Points on a hilly landscape, in no order, each with its height.
From any point a ball rolls to the lowest of the 2 points nearest to it. It stops when none of these is lower. Distance is the straight distance between rows; heights are no part of it.
Vob: [-26 -28  18   2   4  -9 -12   5 -28  -9  12  30 -78 -12  -4 -27   1   6
  19 -27]  (h 7.87)
neb: [-10 -23 -36  17 -34   5  -8  -7  32  29 -52 -34 -27 -12 -37   6  34 -22
  -9 -46]  (h 8.19)
mudov: [-16  54  45 -22  32  -4 -38   4 -29   7 -17  42   7  17 -24  19   2 -30
  15 -33]  (h 4.86)
kabek: [ 23  10 -24 -36 -19 -67  17  13 -22  24 -16  40 -27  33 -54   8  63 -27
  -1  33]  (h 6.40)
domo: [  7 -12  -8  14 -24  16   2 -26  53 -19   5 -51 -21   4  34  10   3  28
 -11  14]  (h 8.71)
zoge: [ -1 -13 -43  16  39  -5  15  20  -1  36  14  -8  42 -33 -11  -1  -6   3
  -9  30]  (h 5.47)
dav: [-58   0 -42  33  17 -11  13  11   8  21 -34 -67  29 -28 -34  23  31 -25
   5 -10]  (h 3.57)
reg: [ 28 -52 -13  24  17  22 -10 -15  49  21  -3 -12 -10 -13 -25 -39 -24  18
 -22   0]  (h 2.93)
Roka: [ 11  11  -9  15  32 -21  16 -23  35  -3 -49 -74   8  31 -82 -29  28  -6
   5  -8]  (h 4.20)
migop: [-25   3 -11  12  -1 -28  -9 -19  35 -32 -10 -64 -13   8 -35 -15  30  -2
  15   1]  (h 8.79)
mukek: [-20  -2 -17  31  43 -49  24   9  -7  -9   8 -45  30   7 -52 -14   1   8
  18  30]  (h 1.74)
Fibuv: [-62 -30   0  -6   4  10  -4   4   2 -25  21 -40   0 -29   9 -42 -45   9
  21  10]  (h 6.30)
zor: [-61   6 -13  12 -10 -11  10  27  17  28 -11 -62 -26  28  -4   7 -12 -17
   9 -13]  (h 1.91)
zipu: [-57 -32 -34  32   8  -1   8  13  26  48 -19 -50 -12 -24 -17 -13  -7  -6
  -4   3]  (h 6.14)
pozu: [-19 -28 -71  25  54  -8  53  31  -1  41  14 -27  41 -40 -25 -20  -6  11
  -7  41]  (h 5.73)
bana: [ 72  -8 -15  26 -13  15  -6 -14  19  -3   9  24  50 -30  31  25  13  23
 -43  25]  (h 2.40)
Gigo: [-63 -10 -51  21  49   9   5   3 -21  26 -35 -43  19 -60 -26  28  28 -28
  21  -7]  (h 3.89)
Gul: [ 20  17  56 -37   0  29  28 -41  25 -35   0 -13  19  68  17 -13 -63  19
  25   1]  (h 6.97)
laku: [-56 -30  34  -9   3  31 -15  20 -20  24  24  11 -44  -9  40 -26 -64  -8
  17 -21]  (h 2.99)
Buga: [ 28 -21 -50  -1  62  20   6  22 -40  51  -6  48  16 -52   4  27  -6   5
  16   7]  (h 7.28)
tukar: [ 74   5  23  -5 -28  34  20 -25  14  -3   4  50  35  20  62 -20 -47  16
 -26  20]  (h 3.20)
lim: [-42   1   8  12 -27  30 -12  32 -17  28  22   2 -33 -28  67  37  -8   1
  -3 -15]  (h 3.46)
piro: [ 33 -34  -2  28 -22  -3   3   1  21  -6   0   4 -56   5  27  -7   3  35
 -11   8]  (h 3.22)
pames: [-28  -2 -10  -8  -2  -9  -5   7 -25  51 -43  16 -51   7 -53 -10  32 -40
   2 -29]  (h 8.08)
nazuz: [-13  16  26  -5   7   1 -10   2  12  -3   3 -18 -10  37  -5 -10 -26 -11
  14  -6]  (h 5.07)
vidod: [ 21 -45 -18  14  45  -5 -12 -11 -39 -14   7  52 -19 -52 -44  -6  46  20
  25   5]  (h 7.64)
Nuga: [-33   9   8  -6  40  -3 -32 -10 -27   8 -12  30 -24 -24 -35   6  28 -19
  25 -28]  (h 5.16)
Zupob: [-27  44  17 -14 -34   0 -22   9 -44 -43  26  11   1 -18  66  51  38  -8
  16  -5]  (h 3.98)
pupi: [-36  21   9 -27 -25 -15  -6  11 -61 -59  33  17 -15 -13  35  37  33   4
  35  -4]  (h 3.90)
dit: [ 29  29  31   4 -10   8 -35 -32  -7 -61   3  15  42  -2  11  20   4   1
   7 -12]  (h 3.50)
Legev: [ -5  16  16 -17   0  60  -2 -37  41  -5   6 -18  23  -4  37 -51 -64  -7
 -30  -6]  (h 1.48)
fofur: [ 58  11  -2  10 -27  -9  22  -8  28 -23   8  20  34  27  56  23  -9  28
 -18  29]  (h 4.44)
Serip: [-40   4 -36   5  75  25 -12  -3 -17  24 -31 -31  41 -73 -23  17  -1 -28
  16   0]  (h 4.12)
tutip: [-45   2  23   2  28  14 -30  11 -33  34 -24  26 -42 -23 -11   9   0 -19
  13 -47]  (h 5.27)
Nafiz: [-20  27 -18 -22 -59  -8  -7 -22   5 -12 -25 -24 -37 -15   7  22  66 -35
 -18  12]  (h 2.85)
sopib: [ 56 -26  21   3 -19  -7 -18 -36 -10 -63   3  30 -33 -23 -12 -22  32  26
  -1   3]  (h 2.63)
gano: [ -1   1  15 -14 -40 -30   2  10 -44 -61  36  18 -33  -6  41  17  37  14
  19  17]  (h 3.47)
lag: [-18  -9  28  -9 -10 -25  -3  23 -16  10  -5  27 -83  28  -5 -19   3   2
  15 -21]  (h 7.94)
Goli: [ 19  -8  13   6 -38 -29  25  49  -8  17  16  26 -47  35  71  22   0  25
   0  20]  (h 5.06)
fizop: [ 27 -10 -18 -34 -14 -30  15 -30  35 -23 -22 -33 -40  20 -66 -24  63  -2
   8  31]  (h 8.93)
zupid: [-67 -18 -13 -11  21  30   8   1  -8 -22  25 -49  39 -57  16 -30 -41 -16
   4   9]  (h 6.20)
did: [  9  13 -26  16 -21  -4  -6  15  25  44 -12  -8  21  15  14  35   5  -3
 -32   0]  (h 2.39)
likuv: [  4  -4 -21  11 -11 -25   2  35 -21  21   7  17 -19   0  16  35  30   8
  -6   1]  (h 4.65)
Guf: [-25 -43   2  19 -22  29 -24  10  -6  63 -29   8 -62 -22  11   8   0 -18
 -14 -45]  (h 5.42)
tupa: [ 43 -28 -28  17  28  17  -5  15 -18  57   0  63   0 -49   5  27   9   6
 -12  -3]  (h 7.35)
lebe: [  9   0  53  -2  -9  37 -30 -29  30 -18  -3 -11  -1   4  24  -7 -29   0
   1 -24]  (h 3.79)
vufod: [-17  29  27 -46  22 -47  -5  11 -28 -18   2  35 -44  40 -62 -22  15 -30
  32  15]  (h 8.26)
kunu: [ 13  26  -2  23  59 -59  19   2 -12  18  -6 -12  51  44 -71 -12   2 -10
  11   5]  (h 7.42)
renez: [-14  -2 -15  20 -19   7  -5 -20  64 -28  -7 -82  -5  -2  -3  -3  15   7
   2   3]  (h 8.74)
Furug: [-38  -5  33 -15   6  28 -12  12   6  19   9  -2  -6   8  22 -35 -78 -15
   7 -15]  (h 2.88)
Dafin: [ 35   7   6  10 -23   5 -12  -2  17  30 -40  23 -22  21  -4  16  23  -8
 -22 -33]  (h 7.56)
geb: [ 51 -17 -28  33  -8  -7  -5  15 -19  52 -18  51  -5 -23  13  30  31  15
 -29  -2]  (h 7.43)
mupa: [ 31  65  13 -32 -14 -11  24  -6  22  11 -50  -8 -10  96  -3  27  22 -18
  -1 -19]  (h 4.53)
Nam: [ 54 -22 -23   0 -14 -12  -3 -41  35 -12 -36 -17 -31   9 -57 -18  60   0
 -16  -1]  (h 9.01)
rer: [ 38  -6  29 -24   0  23  34 -31  44 -25   5  -5   8  66  28  -9 -43  30
  11  23]  (h 7.10)
tam: [-37  56  37 -15  17  17 -40   2 -30 -10   4   2  48 -11  13  43 -18 -20
  11 -27]  (h 4.55)
gere: [  3  -7   4  -3 -31 -26  -4 -16 -12 -82  29  -4  14   5   8  10  20  25
  26  16]  (h 2.94)
Zugar: [ 80 -17  -1  36 -13   1 -24 -31   2 -35  17  39  47 -27  13  25  33  25
 -30  14]  (h 2.61)
Lefa: [ 23  24 -26   2  -9 -21 -22 -40  19 -45 -16 -22  14 -33 -49   8  85 -10
 -13  11]  (h 2.45)
tef: [ 53   3  -9   0 -15  35  24  -4  16  -1  27  38  34  -1  56 -34 -22  15
 -42  19]  (h 2.64)
zuvot: [-32 -65 -17 -21  36  22  15  13 -41   2  32  35   7 -40  -5 -54 -58   8
  26  20]  (h 6.61)
sosak: [-53  20 -16 -33  19  57   7  -1 -21 -11  21 -33  61 -69  23 -35 -38 -19
   0  -4]  (h 6.11)
guti: [ -8   1 -17 -25   0  50  24  15 -27   3  36  29  41 -25  40 -51 -44   8
 -19  -3]  (h 4.93)
retor: [-30   5  26 -14  34 -15 -13  -8 -51 -38  17  15  58   8 -36  -6 -29   1
  44  -1]  (h 8.75)
Vop: [ 17 -49  27  24  -3   3 -12  -6 -27  -6   7  37 -65 -30  -9 -20  10  24
  -1 -19]  (h 7.82)
Gaf: [-70 -19   2   1   7  32  -9  29 -15  35  22   0 -44 -32  52   6 -36  -9
  11  -8]  (h 3.18)
vad: [ 10 -24 -49  14  61 -12  -3  -6 -32  11  -6  44  -4 -41 -45  12  41   8
  32   0]  (h 7.52)
sed: [  7 -23 -42  10 -47  -8  23  -5  39  21 -41 -45 -30  23 -27   3  42 -19
 -19 -40]  (h 8.25)
bas: [-11 -31  15  -7 -10  42 -34 -26  15 -28  20 -16  12 -53  28 -35 -29   1
 -17 -10]  (h 1.69)
livi: [-31  40  10  -7  13  21 -36  -8  -7 -15   7 -14  33 -29  16  37  10 -11
  15 -23]  (h 4.40)
fisor: [ -7  30  13 -17  34 -41   2  -2 -17 -13  -3  30  -3  29 -57  -6  21 -13
  21  -4]  (h 8.43)
Supet: [-34 -84  -3   8  40  25  -2  -5 -26   6  20  39 -29 -41 -18 -48 -47  17
  31   0]  (h 6.53)
dibi: [ 22 -29  -7  17 -24  29   8   4  -4   1  25  12   6 -50  66  11  -5  30
 -28  17]  (h 3.38)
suda: [ -2  18  52  -6  17  35 -51 -28  23   1 -17 -10  12   2  -5 -17 -41 -10
   0 -37]  (h 3.75)
moro: [  2 -46  -1   3  -3  40 -17 -17 -10  -9  31  10  26 -68  27 -26 -23  13
 -12   2]  (h 1.81)
Dipi: [-20 -38 -26  23  -9   2  -9  23 -12  28  12   5 -33 -34  28  20  17  19
  -1   1]  (h 2.19)
Ribak: [  3  37 -16 -33  -5  64  -4  -5  -6   0  27  -3  68 -57  64  -8 -10 -13
 -40  -8]  (h 5.91)
Vuzem: [ 34 -17 -25  19  -2 -42  16  35  -7  33   9  39 -16  23 -17  18  18  17
  -5   8]  (h 4.84)
zavof: [-26  37  29 -23   5   2  12  36  -9  21  13   8  14  60  24   2 -67 -20
  10   0]  (h 3.10)
Famez: [-33  62  34 -15  59  17 -38   4 -38  13 -20  15  36 -10 -21  42 -12 -31
  14 -36]  (h 4.70)
Ses: [ 11  42  22  -7   7   6  14  11  14  24   1   8  14  71  18  13 -59 -10
   1   6]  (h 2.50)
Kevik: [  7 -41 -38   9  61   0   0   7 -24  20   8  41  12 -48 -23   4  -7  17
  22  12]  (h 7.38)
zufam: [-10 -26 -20  25   0 -16  -6  -5  14 -19  16 -24 -22 -20  -3  -3  15  23
   8   5]  (h 1.66)
popa: [  2  11  22  21  47  -7  -5 -17  26  -5 -12 -53  54   1 -44 -26 -20 -12
  -8   6]  (h 3.31)
digig: [ -4  43 -24 -25 -49 -11 -19 -32  20 -17 -30 -33  -6  -7 -29  33  80 -48
 -20   9]  (h 2.54)
zev: [ 43 -10  16  14 -31 -31   7  20 -19   1  -2  47 -63   1   8  -4  43  27
 -15   4]  (h 3.66)
manen: [ 13  18  48 -19  12  -1  15 -29  12 -57  -1 -11  36  62 -13 -14 -62  13
  29   3]  (h 6.84)
vuzu: [-38   3  21 -14  -9  20   3  27  24  20  13 -23 -27  30  41 -17 -66 -16
   2  -5]  (h 2.73)
rora: [-37  13 -37  18 -27   5   2  23  21  34  -5 -41  20  -4  16  40  13  -8
 -13   1]  (h 2.91)
zigu: [ 23 -36  24   0  -4  30 -24 -19 -28 -25  24  41  16 -39  20  -7 -36  20
  -7   1]  (h 1.98)
Tevat: [ 36 -19  26  -6   7  -7   2  26 -34  10  20  68  15  12  15 -10 -42  21
   0   3]  (h 3.95)
rodo: [-26  33 -12 -38 -17  21  38  17 -32 -23  44   9  70   9  40 -20 -52   0
   0  25]  (h 3.83)
repiv: [  4  13 -14  13  54 -49  27  18 -10  19  13   9  40  50 -46  -6 -28   6
  10  20]  (h 7.17)
vila: [-32  -4 -15  18  20 -30  22   7  -1 -34  26 -54  50   6 -18 -24 -20   5
  19  26]  (h 2.41)
Kef: [-60 -46 -21  31  41   9  -9  -4   3  14 -11 -12 -32 -40 -37 -28   5  -3
  31 -14]  (h 6.38)
keda: [ 21  18  35   6 -32  32  -7  15  21  55 -36  13 -31  34  50  18 -19  -8
 -27 -29]  (h 8.15)
runip: [-20 -13 -13   0  17  14  -1   4   7  12  23 -17  27 -30  -2 -17 -24   0
  -7  19]  (h 5.25)
Beze: [ 29 -11  -5   6 -37  35  -8  -4 -21 -29  34  24  36 -55  65  28  10  23
 -19  23]  (h 3.09)
vaz: [ 10  25  21 -18  -3  52   9 -39  60   8 -13 -32   7  24  37 -18 -57  -4
 -19  -2]  (h 1.62)
kaso: [ 18  25  19   0  32 -20 -11   0 -12   6   2  30  26  28 -40   7 -16   2
  10 -11]  (h 8.59)
nufoz: [ 23 -17 -17  32   2   2 -25 -12  22 -12  12  -7  17 -21  -4   4  16  16
 -18   8]  (h 1.33)
rudo: [ -8   6  17   2 -38   5 -10   8 -22  28 -26  11 -78   0   6  10  32 -21
 -17 -33]  (h 7.67)
vozi: [-52  60  -1 -17  36 -56   9  15 -43 -28  13 -11  16   7 -46  12  35 -28
  38  15]  (h 5.95)
mim: [  1  17 -21 -39  10 -56   9  -4 -41  10  -9  47 -12   4 -67   6  60 -32
  14  51]  (h 7.04)
guba: [ 65 -26  -1  25  -6 -28   2   1   8 -12  19  48   5  12  -3   1   9  37
 -12  20]  (h 3.23)
fimep: [ 48  -2  35 -11 -15   7   5   4 -15  -1  10  58  30  19  44 -14 -53  19
 -11   4]  (h 3.65)
vudi: [  7  21 -12   4   7 -39  26  56  -7  40   8  24   7  60  16  32 -19   0
   4   7]  (h 6.23)
nibuf: [-21  -6 -12 -18  11  29  15  16   5  12  28  -5  24 -27  21 -47 -51  -6
 -15   5]  (h 5.12)
surup: [ 12 -19  24  -9  22  11   7 -16  49   5 -28 -36 -28  55 -29 -22 -20  14
   5 -16]  (h 4.51)
Salo: [ 45 -27  31  15 -12   0 -19  -9 -32 -34  23  48  12 -24  18   5  -2  31
  -4  -2]  (h 2.20)
taka: [ -6 -14  24  -1 -25  23   9  26  21  50 -20  -2 -64  47  48   2 -32  -2
 -10 -21]  (h 8.09)
Zibu: [-27  24  -2 -50  12 -55  -1 -11 -43 -22  11  38 -17 -14 -49  12  49 -36
  26  45]  (h 7.57)
Megi: [  2 -40 -27  14 -12  23   1   4  47  38   1 -12 -21 -22  11 -24 -24  14
 -32   2]  (h 2.80)
feb: [ 13 -48  -5  21  18 -24  -7  -7 -36  -6   7  57 -57 -31 -37 -25  23  24
  12   0]  (h 7.75)
bugi: [-78 -43 -31  22  28  19 -15  15   8  56 -22 -28 -36 -37 -12  -7  -6 -20
  15 -21]  (h 6.27)
fak: [-22   5 -36  21  31 -58  19  -2   5 -16 -16 -43  18   1 -75 -19  40  -6
  13  15]  (h 2.42)
Zuv: [-36  48  25 -10  12 -22  -3   1   6 -19  -4 -31  -6  31 -20   0  -6 -19
  18 -15]  (h 5.24)
Febib: [ 29  42 -13 -10 -36 -14  24   7  13  27 -45   9   0  70   2  38  29 -16
 -16 -25]  (h 5.00)
gome: [-14  14  45 -22  22 -30 -13 -26 -18 -73   3  -9  14  32 -57 -38 -14   0
  36 -12]  (h 6.62)
nefas: [-42   1  -1   2 -22  11  17  25  34  34  -6 -61 -36  42  33   4 -35  -4
   1  -1]  (h 2.36)
Nuvaf: [ 17  -6 -57   7   7   4  21  38 -13  11  49  18  47 -41  34  27   6  12
 -12  36]  (h 6.51)
Magu: [ 61   1 -27  21 -31  26   7  -1  34  63 -19  25  27 -10  55  16   0  -1
 -60   4]  (h 1.45)
nege: [  7 -16 -22 -23 -16  35  32  34 -29  16  51  49  10 -26  59 -43 -33  15
 -38  15]  (h 4.52)
Kuv: [-38  50   4 -33 -43 -13 -28 -10 -10 -22  -7 -12 -40  -6  12  35  61 -36
   1   5]  (h 3.13)
leb: [  9  -9  39 -24  -1 -16  -4 -20  -8 -77  12   0  28  37 -26 -24 -39  27
  30   1]  (h 6.72)
kug: [ 11  27 -13  38  12  -9  29 -20  41  21 -42 -97  44  44 -46   6  -2 -18
 -10   4]  (h 3.63)
lom: [ 19 -19 -12   5 -13  24  38 -13  70  -9   0 -47 -21  38  37   9  -3  38
  -4  23]  (h 8.67)
nade: [ 14 -21   2   6  26 -30   7  30 -31  27  21  58 -19  20  -8   6 -19  19
  11   9]  (h 4.30)
Lados: [ 29 -10   2  -7   4  19  53 -14  63   8 -14 -41 -24  79  10  18   7  41
   1  14]  (h 8.60)
rim: [-31  -6   8 -23 -30  -9   7 -19 -26 -85  27 -30  64  12   6 -10 -45  23
  17  40]  (h 2.15)
Pumi: [-12  36  52 -17  15  10 -42 -36  18 -45 -15 -18  25   1 -18 -12 -18 -20
  15 -29]  (h 3.70)
Febo: [ -2 -30 -24  32  40 -38  -1 -19  29 -18 -19 -48  12 -13 -75 -36  27  16
   2  12]  (h 2.89)
silon: [-18  18  19 -46 -11 -42  -5 -11 -46 -51  24  36 -38 -17 -24   0  47 -24
  20  39]  (h 7.86)
vodol: [ 17  -6  -2   7 -51  20 -12   7  11  32 -49   6 -46   5  10   8  39 -16
 -24 -44]  (h 7.61)
sug: [ 21   0 -39 -17 -29 -52  37  26 -11  32 -30  26 -33  50 -49  15  42 -29
  -2  -4]  (h 5.85)
kuzi: [ 26 -19 -12  -4 -38  34  26  31 -23  20  40  26  12 -36  86 -15 -22  12
 -36  15]  (h 3.94)
seg: [-48 -64   9  24  61  14 -18  -7 -14   2   2  13 -25 -44 -34 -46 -30   5
  40 -15]  (h 6.47)
mogu: [ 45  -8   3  21 -31   6 -24 -14 -16 -43  18  22  21 -47  38  42  46  24
 -19   5]  (h 2.81)
nufo: [-54  37  17 -11  11 -21   4  39  -8  27  15  -3  -7  50  18  14 -49 -15
  33 -14]  (h 3.08)
kele: [ 52 -30  23  16 -39 -25  26  10   0  -5   0  21 -70  21  32 -14  27  39
   4   8]  (h 3.43)
Dezi: [ 64 -10 -17  25 -24  16  15  15  25  28   3  42  40  -3  54   4  -5  15
 -49  23]  (h 1.94)
zezud: [-27  15 -11   6  43  18 -34  -6  -2   8 -14 -19  43 -49 -14  23   9 -19
   2 -17]  (h 4.26)
Linos: [ 18  39 -36  18 -10 -17 -18 -20   5  -4 -26  -9  47 -16 -23  53  75 -12
 -13  -7]  (h 1.56)
zanef: [-11  -3  28 -21 -23 -19  13  25 -65  46 -28  58 -92  -7 -10  -1  39 -34
  -2   4]  (h 7.83)
laga: [-19  28  45 -60  -9 -36 -11 -16 -32 -54  12  28 -33  26 -35 -24  10 -32
  42   4]  (h 8.10)
dag: [-10 -13   3  -6 -19  56 -11 -24  40 -13  21 -33  20 -44  31 -55 -47  -7
 -33  -3]  (h 1.60)
fovo: [-22  35 -13 -41  11  70   4  -1 -32 -10  25  -2  71 -59  37 -32 -33  -7
 -17 -21]  (h 6.04)
larek: [-30  22   1   1 -23  20 -20  19 -18 -13  25  -2  -6 -35  66  59  12  -3
   8 -10]  (h 3.71)
legin: [ 68 -25   2  34   4 -17 -11  -9 -13  -6   1  56   0 -27 -22  -1  26  43
 -20   7]  (h 2.90)
rasav: [ -1  17   9  -8 -23 -31  13  57 -12  39   3  38 -28  66  47  34 -10   4
   4   7]  (h 5.58)
rova: [-28 -48 -24  30  -4  38 -17   9   4  32  16  -2 -36 -68  26  -5  -3   5
 -13  -8]  (h 2.49)
tak: [ 39 -20  13  19 -13 -22  -4  17 -43  -9   9  59 -38 -34  24  21  43  31
 -10  -2]  (h 3.91)
vol: [ 78 -10   0  10  -6 -32  27   7  15 -27  15  36  18  42  22  17   6  41
  -5  25]  (h 3.80)
nizal: [-27  16  18 -34 -28  31  26   1 -16 -26  26   1  52  25  44 -35 -73   4
  -9  14]  (h 3.06)
Degud: [-54  58  10 -18  18 -27  -5  18 -25 -13   0 -13  10  16 -19  15  14 -28
  27 -10]  (h 5.49)
Las: [ -3  17  50 -16  21  -1   8   5  12  -5  -4  -6 -16  70 -17 -15 -59  -3
  33 -20]  (h 4.89)
pota: [  6  26 -11  12  -5 -19  31 -14  29  13 -53 -77  13  53 -52   0  25 -25
   2 -10]  (h 3.92)
tema: [-27 -42 -45  25 -15  36 -13   8  23  58   1 -20 -15 -50  25  -8  -4  -2
 -34  -1]  (h 2.65)
nulu: [  4 -25  13   8 -50 -14  18  44 -34 -14  42  31 -25   2  72  16  -4  33
   6  24]  (h 4.54)
labov: [ -9  21 -29  -2  -9  52   0   0  38  51  -3 -21  21 -25  33 -10 -28 -22
 -47  -2]  (h 5.62)
leg: [ 36   0  67 -18   2  37 -20 -31  30 -26 -15   5 -36  36   7 -22 -32   6
   6 -25]  (h 3.84)
sato: [ -7  27  27 -22  38  -8 -40  -9 -41  14 -17  60 -14  -7 -55  -7  27 -30
  14 -20]  (h 5.03)
Monet: [ 31  11 -14 -19 -33 -24  20   7  16  19 -38   0 -33  57 -26  13  48 -13
  -7 -12]  (h 5.43)
sog: [ 56   9 -20  12 -26 -13  25  12   9 -32  39  31  63  10  46  30   1  22
 -15  45]  (h 5.05)
zovu: [ 14  13  -6  29  22  -5   8 -25  42  16 -24 -75  50  12 -40 -18 -15  -7
 -20   7]  (h 3.45)
nimat: [ 23  11  -8   1  27 -43  28  41  -5  27  17  34  23  61 -20  12 -33  11
   5  16]  (h 6.80)
kasi: [-38 -40 -60  42  22 -16  31  27  16  39   2 -52  14 -29 -20 -11   1   7
  -7  33]  (h 5.96)
nipe: [ 12  -6 -26   7 -29  -9  38  10  35  37 -32 -49 -26  58 -20   2   6   3
  -5 -23]  (h 8.36)
Mefa: [  6  58 -26  -4 -12 -22 -17 -27   8 -33 -24 -20  35 -14 -33  23  77 -33
 -13   7]  (h 2.08)
Fup: [ 37 -37   3  23  -1  -1  -7  -6  39  11  -4  -4 -35  14  -8 -19   3  24
 -10  -6]  (h 3.07)
zeles: [ -9  24  50 -51 -26 -28 -24 -20 -42 -56  15  28 -43  -6  -5  -8  23 -18
  18  16]  (h 8.00)
Fizag: [ 47 -20  33   5 -34  -4 -14 -23  -7 -56  18  30 -10   0  31   4  13  35
  12  -2]  (h 2.44)
Reva: [ 22   6 -24  26   6   3 -32 -17  16  -2 -11  -6  36 -34 -20  33  37   5
 -21   0]  (h 1.08)
biton: [-13  31  43  -5  41 -36 -20 -24  -8 -69  -3 -20  53  11 -61 -25 -11  -7
  36  -8]  (h 6.54)
Mab: [  0 -23 -27  25  32 -21 -12 -24  21 -46  -2 -32  26 -44 -56 -20  40  14
  10  10]  (h 2.84)
Kamod: [ 11   2  13  11 -11  -6  -6  19 -32  -1   9  34  -8 -13  37  41  23  17
  -4  -4]  (h 4.22)
tiba: [-61 -52 -22  13  11   4  11  15  26   7  27 -47 -33 -24   6 -37 -37   7
  14   9]  (h 6.42)
Rosi: [ 22  -3  16  -9  35 -12 -12  -6 -36 -29   9  37  55   1 -35  -2 -19  15
  22  -5]  (h 8.68)
Matu: [-69  14   0   8  17 -15  13  36  -5  30  10 -24 -18  31  -2   4 -33 -12
  24   3]  (h 2.53)
dapub: [-22  -3  14   7  16 -16  25 -17   8 -47  24 -53  55  24 -22 -43 -48   6
  18  32]  (h 2.86)
kogav: [-27 -31  -2  15 -24  38 -18  18  19  81 -21 -16 -47  -1  20   1 -30 -17
 -23 -34]  (h 5.48)
Gaz: [ 78 -25  14  29 -14   3 -21 -28  12 -22 -14  26 -26 -20  -8  -9  38  29
 -21   1]  (h 2.74)
Futo: [ 24 -17 -77  -7  24   5  30  25 -34  27  27  23  27 -64  32  50   5  11
   8  31]  (h 6.87)
keb: [-26 -20 -22   6 -17   7 -14  -7   0  55 -54   0 -27 -14 -63  -3  45 -45
  -9 -52]  (h 8.14)
ganog: [ 27  12 -42  -7   1 -12  39  23 -15  -3  57  17  68  -7  33  28  -2  17
 -14  45]  (h 5.94)
donen: [  3   8  29 -12  30 -10  31   2  34   0  -4 -42 -24  82 -33 -23 -38  15
  22  -8]  (h 4.68)
mifof: [ -6  -3 -16   4 -26  41  -1  12  38  78 -26 -17  -2   0  24  -7 -33 -20
 -46 -17]  (h 5.54)
zabor: [-35 -25  -1  12  22  38 -24  10 -25  50 -17  18 -42 -45   9  20  10 -14
   7 -31]  (h 5.34)
ras: [  8 -12  12   5 -57 -16  13  18 -15 -53  37   9  -7  17  63  23   7  30
  19  19]  (h 3.97)
bukar: [-25   6  13 -20 -20  16   1 -10   2 -52  24 -19  57   9  20 -20 -54   8
  14  23]  (h 2.55)
guruv: [ 33  49  39 -34 -12   8  14 -25  34 -11 -36   0 -29  77  19  24  23   2
   0 -13]  (h 4.18)
ropu: [ -6 -12 -12 -20 -13 -22   3 -11  28 -36 -10 -56 -45  11 -44 -19  46   5
  16  13]  (h 8.85)
lev: [ -5 -12  18  -4 -22  -3   6  26   9  31 -11  11 -77  50  11  -3 -12  -2
   0 -26]  (h 8.02)
Babi: [-59   0 -55  27 -12   3  15  22   9  50 -14 -68  27 -30 -10  43  18 -24
  -1  -6]  (h 3.28)
zuvi: [ 21  32  51  -8   7  13 -46 -58  12 -68  -2  -3  57   0 -19   3  -6  -4
  10 -17]  (h 3.62)
gar: [ -1  24  37 -20 -42  -7  -6  19 -48  33 -27  40 -80 -13  12   9  41 -30
 -11 -11]  (h 7.74)
Lopuz: [ 33  30  49 -20 -21   8 -16 -23   8 -20 -25  18 -37  36  14   8  18  -6
  -3 -20]  (h 4.03)
pegav: [-26  40 -19  -8 -17  61  -2   7  13  25  18 -32  40 -42  64   2 -23 -28
 -39  -5]  (h 5.74)
nitub: [  6  -8 -19  23   9 -19 -34 -43  27 -48 -13 -29   2 -43 -47  -4  64   7
  -6   5]  (h 2.66)
zam: [ 41 -12 -73 -16  50  27  31  20 -32  36  18  41  36 -67  22  17 -13   5
 -10  16]  (h 7.13)
tamav: [ 32   0  -2 -13 -15  -2  41   4  48  28 -28 -23 -30  81   4   9  -1  21
   7  -5]  (h 8.50)
zaki: [  4  29  16   2 -19 -10 -13 -17   8 -65  25 -14  14   4  20  22  17   3
  15   0]  (h 3.26)
zimuk: [ 21  11 -28  14 -33  33  -2   6  24  56 -21   0  46   1  35  48   7 -17
 -51  -8]  (h 1.90)
Tep: [ 43  10  56 -22   1   0 -11 -39  22 -39  -3  11 -30  49 -12 -19  -2  17
  13 -17]  (h 3.93)
vur: [ 61 -16   2  33 -28  13 -18   4   8  47 -39  36  -5 -13  -5  18  32   9
 -46 -32]  (h 7.51)
nar: [-20  55  21 -23 -27  -7 -22 -22  -5 -59  13 -15  -7   1  18  29  40 -21
  16  -2]  (h 3.40)
ped: [-34  -8  -4 -33 -11 -28   3  17 -39  43 -28  44 -86  13 -35  -8  21 -38
   6  -5]  (h 7.97)
tadu: [ 30  -5  -1  13  29  -6  -2 -14  48   9 -34 -43  -7  31 -63 -31  -4   4
  -4  -9]  (h 4.38)
Gep: [ 22  40  19  -5   0  35   2 -15  49  30 -16 -15  17  49  28   8 -46  -8
 -21  -2]  (h 1.84)
kiza: [-30 -10   5  -5 -14 -16 -12 -18 -14 -89  28 -18  40  -7 -12  -5 -12  25
  37  18]  (h 2.58)
ratot: [-36  44  19  -4  51 -54   0  -6 -34 -46   2 -24  32   7 -63  -5  14 -20
  33   2]  (h 6.35)
nol: [-18   3  37  11  38 -19   7 -30   3 -38   4 -56  68  13 -43 -37 -40 -14
   7  23]  (h 3.12)

Call two points neighbours if one is among the 2 nearest of the other. Go from one point of each pair to the other, from neighbour to neighbour, staying as low as possible. Name the highest point that can't be avoided.
Legev, Reva | kunu
mukek, Reva | Febo
Legev, gano | Zupob
zor, Legev | zavof
mukek, rim | nar
Magu, Dipi | Vuzem
